Each row is a point on a landscape with many valleys, with its height.
A ball rolls from a point to whichever of its 2 nearest points has the largest drop for the distance, and stops where none of them is lower. Distance is the straight distance between rows; heights are no part of it.
q135: [13, 9, -8, -19, 8, 11, 2, 4, 14, 9, 13, 2, 1, -5, 2, -6, -21, -21, 13, -2, -7]  h=227
q266: [-1, -9, -15, 3, 29, -13, 14, -1, -5, -5, 10, -17, 4, 16, 4, 18, -9, 18, -3, -17, 15]  h=292
q458: [5, -14, -13, -12, 19, -6, 29, -12, -6, 0, 15, -30, 2, 13, 2, 24, 1, 0, -3, -3, 21]  h=347
q131: [5, 1, 16, -2, -6, -1, 23, -31, -15, 6, 10, -12, -7, 22, 9, -1, -8, 1, 2, 1, 6]  h=245
q309: [-3, 29, -15, 3, -14, -7, -13, -13, -3, 6, -7, -14, 1, -5, -28, -8, 6, 8, 3, -19, 28]  h=171
q885: [19, 1, -7, -8, 1, 0, -17, 16, 21, -2, -6, 32, 7, -11, 3, 5, -2, -23, 5, 6, -15]  h=343
q442: [10, 10, 24, -11, 1, -2, 0, 16, 12, 16, 4, 3, 10, 12, 35, -13, -22, -5, 19, -18, 3]  h=489
q875: [5, -22, 1, -8, 17, 1, 14, 4, 1, -1, 14, 1, 4, 6, 16, 13, -17, 4, -7, 0, -13]  h=346
q47: [-2, -10, 21, 17, -14, -13, -15, -9, -6, 9, -14, 17, 9, 2, 5, 2, 14, 3, -9, 1, -7]  h=250
q149: [-9, -9, 32, 20, 7, -6, -15, 1, 1, 12, -12, 10, 12, 7, 3, -1, 6, 8, -5, -19, -20]  h=306
q183: [14, 1, 9, -12, 6, 24, 22, 0, 7, -3, 8, 5, -5, 5, 12, -9, -29, -16, 5, 9, -18]  h=186
q247: [-8, 1, -2, -19, 0, 28, 3, -18, 11, 7, 16, -3, -10, -12, 19, -19, -6, -15, 18, 15, -6]  h=302
q840: [-1, 2, -21, -11, 5, 22, 13, -22, 2, 1, 18, -18, -10, -7, -2, -6, -7, -8, 6, 8, -2]  h=275
q167: [1, -8, 7, -2, -8, -3, -1, -6, -4, -25, -7, 1, -29, -6, -8, 1, 24, 3, -12, 30, -4]  h=432
q843: [0, -8, -1, 11, 28, -11, 10, 24, 3, -4, 8, -14, 5, 26, 26, 6, 2, 17, -7, -28, -12]  h=454
q315: [-1, 17, -12, 18, 23, -16, -19, 17, 6, -2, -6, 6, 3, 10, -7, -10, 5, 5, 9, -29, 5]  h=460
q650: [6, 10, 7, -7, -16, 25, 12, -16, -10, 5, 4, -16, -11, 8, -25, -11, -23, -10, -2, 18, 4]  h=467
q245: [-3, 16, -11, 9, 7, -6, -19, 6, 10, 3, 6, 1, -7, 6, 11, -20, -4, 9, 5, -30, 3]  h=431
q818: [7, 8, 13, -8, -5, 21, 40, -25, -3, -4, 6, -10, -11, 22, 15, -10, -13, -11, 8, 2, 1]  h=272
q39: [8, -2, 16, -11, -3, 23, 24, -16, -4, -16, 10, -1, -15, 17, 29, -15, -12, -18, 4, 3, -22]  h=231
q498: [14, 8, 20, -20, 1, 23, 5, -10, 0, -20, -8, -3, -24, -9, -1, -16, -6, -25, 9, 24, -17]  h=348
q839: [-8, -5, -43, -4, -3, -2, -3, 6, 10, -15, 5, 26, -1, -21, 16, 7, 16, 1, -12, -5, -13]  h=276
q676: [-21, -11, 2, -8, -45, -11, 15, 5, -14, -7, -16, -1, -10, -14, 10, 15, 30, 1, -3, 23, 20]  h=405
q642: [0, -5, -4, -20, 12, 23, 23, -11, -2, -11, 14, -19, -14, -1, 7, 5, -5, -18, 9, 22, 5]  h=298
q27: [-2, 5, 25, 20, 25, -3, -3, 19, 0, 7, -5, -2, 13, 20, -1, 1, -2, 7, 4, -22, -22]  h=368
q360: [-16, -12, 0, 22, 31, -11, 0, 8, -13, 1, 3, -12, 1, 20, -5, 5, 2, 25, -5, -16, 1]  h=150
q844: [0, -11, -5, 11, -2, -7, -15, 9, 9, -1, -11, 26, 13, -21, -6, 7, 10, 14, -11, 7, -6]  h=278
q556: [-14, -12, -15, 1, -18, -6, 4, -5, 2, -32, -1, 10, -18, -20, -4, -5, 32, 11, -11, 31, -1]  h=422
q101: [1, -22, -8, -2, 6, -10, 12, 8, 6, -11, 7, 13, 4, -7, 19, 21, 8, -3, -4, 6, 0]  h=378
q767: [-1, 4, 6, -10, -7, 8, 0, -15, 6, -1, 7, 11, -13, -6, 17, -9, 2, -25, 9, 9, -9]  h=320
q359: [-16, -6, -13, -7, -39, -4, 11, 10, -4, -22, -12, 0, -14, -26, -8, 5, 31, 12, -2, 33, 6]  h=414
q24: [-3, -20, 7, 20, 3, -11, -6, 9, 14, -5, -13, 7, 17, -8, -17, 20, 18, 18, -18, 2, -16]  h=232
q554: [1, 14, 2, 2, -7, -17, -3, -4, -10, 6, -1, -20, 4, 13, -21, 8, 2, 8, -2, -12, 33]  h=102
q422: [-5, 18, 11, 11, -22, -17, -22, -16, -9, 16, -10, 12, -2, -4, 6, -19, 0, -1, 6, -26, 17]  h=345
q605: [9, -10, -28, -2, 6, 1, 3, 6, 14, -24, -3, 22, -11, -19, 5, 5, 20, -12, -9, 18, -7]  h=303
q934: [1, 21, 23, 8, 1, 2, -9, 6, 3, 6, 0, -4, 3, 24, 10, -34, -24, 13, 26, -18, 2]  h=588
q190: [-18, -15, -14, 8, -2, -12, 9, -3, -9, -2, 6, 12, 3, -10, 24, 11, 14, 12, -11, -7, 6]  h=412
q660: [7, 18, 27, 11, -2, 6, -18, -8, -3, 15, -3, 11, 2, 19, 7, -27, -18, 4, 9, -23, -17]  h=603
q909: [-11, 8, 5, 21, -5, -9, -30, -4, -9, 11, -8, 17, -2, -4, -3, -15, 0, 16, -1, -19, 3]  h=389
q485: [-11, -2, -3, 6, -9, -7, -28, 15, -7, 6, -5, 7, 10, -17, -16, 10, -4, 14, -5, 6, 13]  h=249
q992: [-3, -10, 18, 7, -13, -4, -3, -12, -15, -12, -2, -2, -21, 25, -15, 11, 13, -2, -17, 26, -6]  h=443
q220: [-16, -10, 2, -15, -34, -13, 28, 7, -7, -4, -12, 3, 9, -28, 22, 9, 27, -12, 7, 22, 20]  h=395
q366: [10, 0, -9, -15, 2, 1, -4, 19, 0, 14, 5, -16, 1, -1, -28, 15, -14, -4, 0, 9, 15]  h=539
q629: [-17, 2, -17, -6, -25, 17, -4, -17, 1, 3, 2, -1, -3, -31, 3, -12, 21, -11, 2, 21, 14]  h=185
q429: [10, -11, 19, 13, -1, -5, -4, -12, 1, -6, -11, 14, -1, 15, -2, 12, 13, -6, -12, 6, -23]  h=194
q755: [2, 6, 22, -5, -13, 13, 8, -13, -19, -9, 2, -7, -15, 21, -14, 0, -6, -11, -6, 26, -6]  h=456
q604: [15, 14, 15, -1, 7, 6, 12, -3, 4, 1, -5, -6, 8, 20, 0, -15, -29, 8, 14, -19, 8]  h=571
q985: [6, 14, 10, -4, -8, -1, -1, -10, 12, 13, 5, -3, -3, 10, 26, -18, -12, -9, 11, -23, -1]  h=473
q423: [-12, -14, -12, -15, 4, 2, 28, 6, -2, 4, 15, -29, -3, -4, 3, 26, 14, -11, -3, 16, 23]  h=370
q370: [16, 1, 10, -18, 2, 7, 8, 3, 3, -12, -8, 3, -11, -3, 0, 2, 2, -34, 5, 16, -4]  h=336
q431: [14, -10, -6, -6, 15, -4, -12, 31, 3, 6, -1, 0, 16, -4, -27, 17, -11, -5, -7, 13, -1]  h=532
q582: [-10, -21, 22, 18, 23, -2, 0, 7, -8, 1, -3, -13, 10, 14, -14, 16, -1, 23, -13, -5, -17]  h=259
q718: [4, 6, 1, -13, 15, -1, 13, 9, 12, 11, 0, -21, 17, 10, 1, -10, -19, 7, 25, -16, 21]  h=555
q932: [-11, -2, 18, 12, -30, -21, -9, -7, -11, 10, -18, 23, 2, -13, 18, -10, 7, 1, -2, -8, 8]  h=296
q162: [9, -10, -27, 1, 27, -7, -9, 30, 10, -2, 1, 6, 13, -16, -13, 15, -1, 1, -10, -4, -1]  h=520
q739: [2, -18, 6, -16, 7, 8, 21, -3, -9, -12, 10, -7, -4, 11, 5, 15, -11, -10, -6, 20, -7]  h=317
q670: [-10, 9, -28, -9, -19, 0, -16, 1, 5, -8, -6, 28, 6, -33, 9, -6, 8, 2, 0, -8, -9]  h=240
q673: [-5, 1, -19, -16, 4, 21, -1, -20, 6, 20, 16, -31, -2, -8, -11, -13, -5, 0, 14, 12, 18]  h=247
q853: [-13, 4, -24, -2, -10, 21, -5, -22, 3, 23, 9, -20, 5, -20, 4, -12, 17, 2, 8, 11, 21]  h=216
q173: [10, 6, -17, 9, 24, -9, -5, 15, 1, -2, -1, 5, 11, 3, -3, 15, 6, 7, -6, -21, 2]  h=495
q820: [14, -1, 13, 1, 2, 8, 4, -9, -2, -7, 2, 13, -5, 14, -1, 2, -16, -6, -2, 8, -25]  h=120
q421: [10, 7, 1, -14, 13, -2, 3, 26, 4, 16, 1, -20, 15, -8, -11, 3, -24, -5, 17, 0, 22]  h=545
q46: [-12, -11, 1, -9, -11, -7, 30, 2, -2, -7, 0, -13, 4, -12, 15, 24, 25, -16, -3, 18, 23]  h=382
q85: [1, 8, -15, 0, -7, -8, -4, -15, 12, 7, 9, -2, -7, 6, 23, -14, 4, 1, -2, -27, 6]  h=455
q926: [-21, -1, -11, 11, -4, -10, -12, 7, -10, 3, -1, 15, 2, -11, 22, -10, 4, 23, -7, -21, 1]  h=435
q123: [-7, 20, -8, 7, -22, -8, -21, 2, -7, 9, -7, 6, 4, -16, -22, 1, 6, 3, -4, -4, 20]  h=215
q639: [-8, 0, 1, 4, -5, -9, 1, -22, -18, 3, 13, -18, -10, 13, -7, 8, -1, 11, -3, -5, 17]  h=178
q877: [-3, -14, 23, 17, -3, -11, -4, 1, -6, 6, -12, -9, 13, 11, -22, 22, 14, 12, -25, -3, -11]  h=163
q114: [16, 20, -20, -8, 10, 5, -18, 5, 16, 9, 3, 5, 4, -10, -8, -10, -13, -11, 10, -16, 0]  h=260
q318: [5, 8, 1, 15, 26, -9, 6, 24, 6, -4, -3, -11, 14, 32, 5, -8, -7, 12, 5, -27, -9]  h=418
q189: [-11, 5, -18, -2, -29, 1, -19, -10, 2, -7, -3, 20, 3, -30, -12, -7, 13, 1, -4, 16, 1]  h=210
q469: [22, -11, -8, 4, 8, -6, 2, 17, 26, -17, -12, 28, 2, -12, -3, 8, 18, -12, 3, 21, -22]  h=323
q561: [15, 4, 11, 9, 11, 11, -19, 13, -6, 7, -12, 1, 7, 4, -42, -4, -23, 8, -6, 3, -22]  h=636
q860: [0, 4, -4, 15, 15, -1, -23, 14, -10, 4, -7, -6, 2, 5, -38, 11, -7, 11, -10, -4, -12]  h=649
q243: [10, 15, 13, 12, 6, 10, -20, -3, -10, 11, -6, 5, 6, 12, -19, -16, -21, 9, -3, -11, -21]  h=620

For each start below, name the point where the ball stops.
q875 -> q629
q370 -> q629
q469 -> q629
q860 -> q245

Call two points neighbours if one is among the 2 nearest of the other. Go from one point of each pair to the other, from neighbour to neighbour, staying as low as possible. Name the highest point that can't be avoided.
q554, q820 -> q818
q877, q820 -> q844
q360, q877 -> q582
